A landscape with many peaks, sampled at points; each row gives a point and its height.
From any point a climber steps to the highest of the 2 points nearest to it. It stops when none of these is higher. Distance is the straight distance between rows; heights are no part of it.
bobo: [134 133 101 161  88 207  48 115  83 111 134  92 141 102 166 116  81  97
 110 125]  (h 31.9)
daf: [102 171  92 138 121 131 114 134 111 127 129 106 124 115 166  91 104 123
 106 125]  (h 9.9)
vegi: [189 103  87  94 121 178 132 117 136 146 169 124  94 105 116 118 124 142
 134 181]  (h 34.3)
bokas: [138 113  92 148 195 150 171 112 165 137 159 114  90 139 121 150 124 117
 150 114]  (h 44.4)
bez: [117 125 148 102 127 139 112  87 138 122 112 131 111  89 200 119  99 143
 140 139]  (h 9.7)
Rida: [159 131 146 154 108 118 154 135 120 102 138 156 158 103  81 125 153 155
 157 156]  (h 25.3)
ruze: [ 92 158 175  92 111  96 172 114 161 132 111 129 134 135 157 114 147 140
 150 147]  (h 27.3)
suv: [124 103 142  92 182 112  98 173  89 146  67 185 137 121 133 134 120 157
 142 124]  (h 1.4)
ril: [144  79 149 117 182  92 153 175 163 152 106 122 131 167  67 133 167 135
 158 121]  (h 30.2)
voges: [133 110 176  93 102 130 161 116 137 139 133 161 119 138  50 161 181 169
 115 178]  (h 14.0)
zis: [138 107 140 101 166 116 112 167 118 146  75 157 112 137 119 119 123 140
 156  74]  (h 0.4)
lurer: [ 97 115 192  74 114 124 156 125 169 146 128 139 113 140  99 167 156 165
 124 186]  (h 17.5)
ziza: [108 103 159  64 176 102 125 144  97 163  76 199 115 121 118 136 148 165
 149 150]  (h 2.4)
von: [110 135 151 102 147 129 121 118  79 157 110 191 108  84 120 121 137 172
 156 147]  (h 4.0)
zomu: [ 98 146 143 154 111  94 121 131 101  69  99  75 114 201 149 107 162 130
  84  51]  (h 41.9)
silu: [116 104 130 127 181 142 126  81 179 158 121 100  85 128 167 149  91 105
 150  88]  (h 17.4)
Lag: [128 124 116 162 137 163 117 138 182 150 178 106 146 106 111 158 118 119
 163 157]  (h 19.0)
Dif: [191 128  67 111  76 167 138 123 145 131 183 118 138 127 132 144 123  78
 110 188]  (h 48.8)
rekev: [165  45 113 102 183 161  96 107 129 150 103 143 136 109 164 163  86 133
 144 128]  (h 5.4)
Mol: [ 94 157 168 100  99 122 141 114 166 162 137 139 140 116 114 144 127 144
 148 183]  (h 21.6)
bod: [112 157 136 134  75 149  99 126 145 133 124 126 160  97 150 137  97 116
 139 136]  (h 39.8)
pober: [142  86 124 139 187 142 124 164 128 109  86 171 160 124 133 179 114 123
 157 108]  (h 5.6)
goka: [ 82 174 139 120  76 125 100 146 158 165 115 116 149 129 136 116 100 104
 145 123]  (h 44.3)
tuniv: [ 95 171  84 176 107 163  83 154  97 130 153  87 116 168 110 132 111  85
  85  73]  (h 45.6)
muzu: [ 76 159 140 155 134 145  88 124 145 123 117  80 116 134 172 134  97 111
 125  74]  (h 6.0)
zez: [113 134 164 135 124  91 155 139 167 118 117 120 143 141 107 114 146 138
 159 125]  (h 21.8)
tidol: [130 104 113 162 168 188  62 101  94 121 126 110 126  84 179 126  92 125
 137 105]  (h 6.1)
Rodib: [153  99 101 110 201 128 153 135 135 138 120 138  93 129 148 130 119 143
 154 110]  (h 37.7)
boses: [151  87 163  85 137 133 166 130 115 124 103 191 121 122  88 171 155 173
 127 181]  (h 11.1)
faz: [ 84 168 112 132 110 166  77 141  79  88 133  87 119 174 174 135 111 155
  78 120]  (h 37.3)
pizi: [112 153 176 135  66  84 144  85  91  98 101 172 140 114 124 122 160 139
 111 122]  (h 39.4)
Neb: [154  97 107 177 149 187 103 113 175 136 174 111 126  98 125 182 103  89
 170 123]  (h 22.4)
tugaf: [111 183 108 151 105  98 144 133  99  94 122 114 146 133 151  92 127 121
  97 110]  (h 11.6)
Kini: [180 137  73 130  77 170 100 131 114 131 180 128 171  95 137 126 108  63
 129 174]  (h 52.7)
tubu: [178  93 115 134 136 191  95  71 119 122 126 119 134  78 179 136  99 112
 149 141]  (h 3.7)
Sefu: [ 72 187 187  93  85  82 140 105 126 140 105 139 139 143 137 105 157 119
 126 137]  (h 33.6)
tora: [176  92 121 139 171 104 152 147  81  92  87 181 149 107 116 125 151 155
 136 122]  (h 28.5)
degi: [126 106 139 124 186 114 170 139 175 161 110 115 101 170  91 130 152 116
 157  84]  (h 26.7)
geso: [104 150 150 159 141 138 103 154 137 104 107 113 126 127 128 127 118 125
 142  80]  (h 4.1)
fina: [128  62 134 113 200 145 103  88 173 173 142  92 113 121 156 140  87 151
 145 157]  (h 6.2)
rado: [109 164  94 138  76 180  69 135  77 112 142  94 154 149 170 129  83 109
  65 130]  (h 34.5)
dese: [114 116 179 142 163  68 130 147  86 103  83 109 132 141 112  71 173 147
 125  80]  (h 18.0)
kado: [173 155  71 134  96 129 114 163 124 146 190 145 180 120 123 116  92  62
 111 153]  (h 49.5)
gor: [139 145 115  83  50 121 145 127 145 164 173 158 161 132 119 160 106 101
 105 200]  (h 40.4)
vokap: [109 154 142 155  91  70 135 133  73 103 106 109 148 130 119  72 154 140
  94 107]  (h 13.7)
Gilup: [164  95  89 180 132 189  89  76 168 166 201 111 120 117 120 163 108  62
 145 133]  (h 26.4)
kufil: [117 128 176 157 109  60 141 139  96 132 105  99 145 124  83  70 166 145
 127 107]  (h 15.7)
lubaz: [151 159  71 170  98 158 113 137 127 129 151 116 136 114 127 122 109  88
 140 106]  (h 35.3)
vozo: [ 87 159 120 194 117 127 113 138 102  88 123  83 113 193 106 129 143 103
  91  53]  (h 49.4)
Balud: [141  89 157 102 182  68 205 128 141 118 123 115 121 152 112 111 180 160
 129 155]  (h 23.5)
Dov: [155 107 142 127 132  73 209 110 154 105 133  95 132 152 104 110 169 138
 120 148]  (h 27.0)
bave: [114 148 141 140 142  95 140 119 125  75  94 106 100 151 164  98 154 117
 112  52]  (h 34.7)
Zoto: [114 159  94 187 140 102 146 149 140 121 145  97 143 137  97 112 137  93
 125  85]  (h 45.4)
kud: [161  51 110 139 174 173  88  83 173 170 175  85 118 115 114 137  96 129
 138 170]  (h 3.9)
beb: [ 91 179 129 123  60 123  90 166 116 141 110 117 147 150 135 107  99 106
  93 111]  (h 48.3)
tane: [101 146 110 162 149 166  91 107 117 128 138  85 115 109 172 107  91 123
 121  94]  (h 8.1)
rigak: [140 118 177 160 116  85 158 117  83  95 107 172 155  90  85 131 169 172
 138 148]  (h 29.6)
tep: [152  60 154  90 151 170 101 125 126 148 108 171 137 100 139 180 101 153
 144 165]  (h 7.0)
gitik: [ 97 185 127 108  52  91 115 155  86 146 110 146 146 140 103 100 123 104
  86 125]  (h 51.8)
ruma: [148 106 116 163 181 181  99 152 110  94 106 152 135  98 138 167 100 121
 154  86]  (h 4.2)
zel: [ 98 174 113 157 148 129 127 137  75  55 130 101 120 133 166  94 142 160
  97  97]  (h 9.3)
Sinit: [ 68 182 131 113  94 122  94 134  75  65 141  92 133 184 180 123 142 152
  71 132]  (h 40.6)
Mazor: [ 94 135 191 129 147  67 144 116  77 121  99 175 138 107  98 110 175 168
 134 129]  (h 24.7)
Nefe: [ 62 190 189 112  71  89 112 130  99 108  93 128 147 166 149  98 146 122
  92 114]  (h 39.7)
nog: [164 116 108  92  93 150 167 142 148 114 180 118  95 137  78 121 177 152
  79 195]  (h 40.5)
bege: [120 178 129  89  53  94 140 113 100 164 115 165 130 120 108 115 124 109
 109 137]  (h 46.8)
guk: [148 154  72 120 107  73 169 161 152 150 171 113 157 165 104 110 117  74
 109 138]  (h 34.4)
fitub: [ 73 169  86 168 125 137 110 129 139 168 150  95 111 156 130 130  95  60
 102  74]  (h 40.9)
lapil: [152 109 129 114 149 104 149 164 152 147 143 127  96 145  63 107 163 157
 141 153]  (h 33.1)
sanag: [148 109 139 119 158  95 165 119 134  81  91 136 105 146 159 135 142 133
 138  61]  (h 27.5)
deror: [157 133  92  98  67 150 151 128 153 154 186 127 127 136  99 137 139 120
 104 204]  (h 44.7)
Tanef: [ 98 148 148 128 158 134 111 140  90 116 107 156 121  96 141  96 135 172
 135 125]  (h 5.7)
mav: [106 129 143 136 192 113 103 153  74  59 113 143 128 121 160 107 148 174
 114  99]  (h 7.3)
perug: [ 78 166 157  99  80 125 105  85 115 124 124 140 125 100 206 121 109 131
 107 138]  (h 6.5)
Tarig: [167 134  89 130 105  84 192 132 142 124 151 108 130 148  92 100 149 123
 126 143]  (h 31.1)
zego: [169  73 137  91 179  86 164 138 100 110  83 177 125 131 135 126 151 160
 133 124]  (h 30.9)
votuz: [140 112 148 162 148 107 141 160 134 108 107 139 143 116  87 133 135 144
 160  97]  (h 21.4)
Diru: [110 118 137 122 167 131 141 115 172 153 107 109  87 151 141 135 127 101
 154  60]  (h 21.9)
luk: [126 119 124 108 143 132 131  82 178 145 129  93 107 113 190 130  84 126
 136 126]  (h 13.2)
Kapif: [138 157  79 196 106 130 139 135 143 125 162 123 140 142 101 138 125  62
 117  82]  (h 39.9)
Komiz: [193  84  99 101 135 183 149 152 137 122 158 131  84 124  85 139 156 159
 104 184]  (h 37.4)
zemev: [121 163 113 117  74 109  97 169 166 171 154 134 153 133 100 126 108  98
 148 146]  (h 40.3)
vife: [121 129  95 159 117 156  98 100 162 176 149  97 104 124 140 141  82  77
 128  82]  (h 35.6)
ludu: [156 137 102 136 126 152 139 122 132 103 122 133 121  98 136 127 117 133
 147 116]  (h 30.4)
Munug: [160 127 101 115  94 165 121  98 107 148 138 148 114  81 134 112 110 143
 149 165]  (h 30.5)
Viv: [ 62 176 171 125  91  91 105 144  76  80 116  93 143 195 145 100 170 157
  77 119]  (h 44.9)
moruv: [177  85 131 131 158 164 143 156 158 105 119 155 135 128 116 186 127 143
 152 138]  (h 7.2)
lofo: [109 114 150 117 141 165 127 132 169 157 160 125 147 104 112 165 126 163
 155 203]  (h 17.8)
Gegoz: [144 126 108 208 161 184 118 131 113  88 130 139 109 113 114 158 121  91
 137  65]  (h 2.2)
seka: [128  82 142 103 133 151 119  67 171 159 144  93 125 108 172 141  97 155
 133 185]  (h 9.2)
voz: [ 82 136 192 108 166  67 124 132  89  97  87 153 136 127 137  77 183 159
 143 112]  (h 20.9)
gogu: [122 135 102 193 158 119 192 108 166 119 152 119 105 149 105 142 146  90
 145  87]  (h 56.8)
vuze: [132 149 148 105  76  89 157  91  96 148 116 177 125 116  89 122 163 150
 129 139]  (h 51.4)
Depap: [159 103  92 141  93 161  85  90 164 171 153  96 129 111 140 132  82  91
 144 129]  (h 31.3)
Gano: [164  70 100  86 202 130 168 154 137 125 109 150 116 148 133 154 133 163
 121 152]  (h 34.1)
ruro: [140 149 102 107  72  76 162 152 149 155 175 153 169 152  92 127 125  85
  96 183]  (h 37.1)
bul: [148 142 120 120 100 122 133 151 170 169 155 117 118 138  85 117 139 126
 157 153]  (h 36.6)
zezo: [153  68 124  73 186 135 111 105 109 146  99 167 111 104 202 130  97 156
 134 134]  (h 3.8)
movup: [150  81 153 100 125 159 146 147 158 116 118 167 130 125 113 192 130 169
 139 176]  (h 9.0)

For each start below, name the point where the climber stops.
kud => gitik
pober => Viv
tora => gogu
Tarig => Kini
Lag => vozo
rekev => Viv
ziza => rigak
fina => gitik
lofo => Viv
daf => rigak
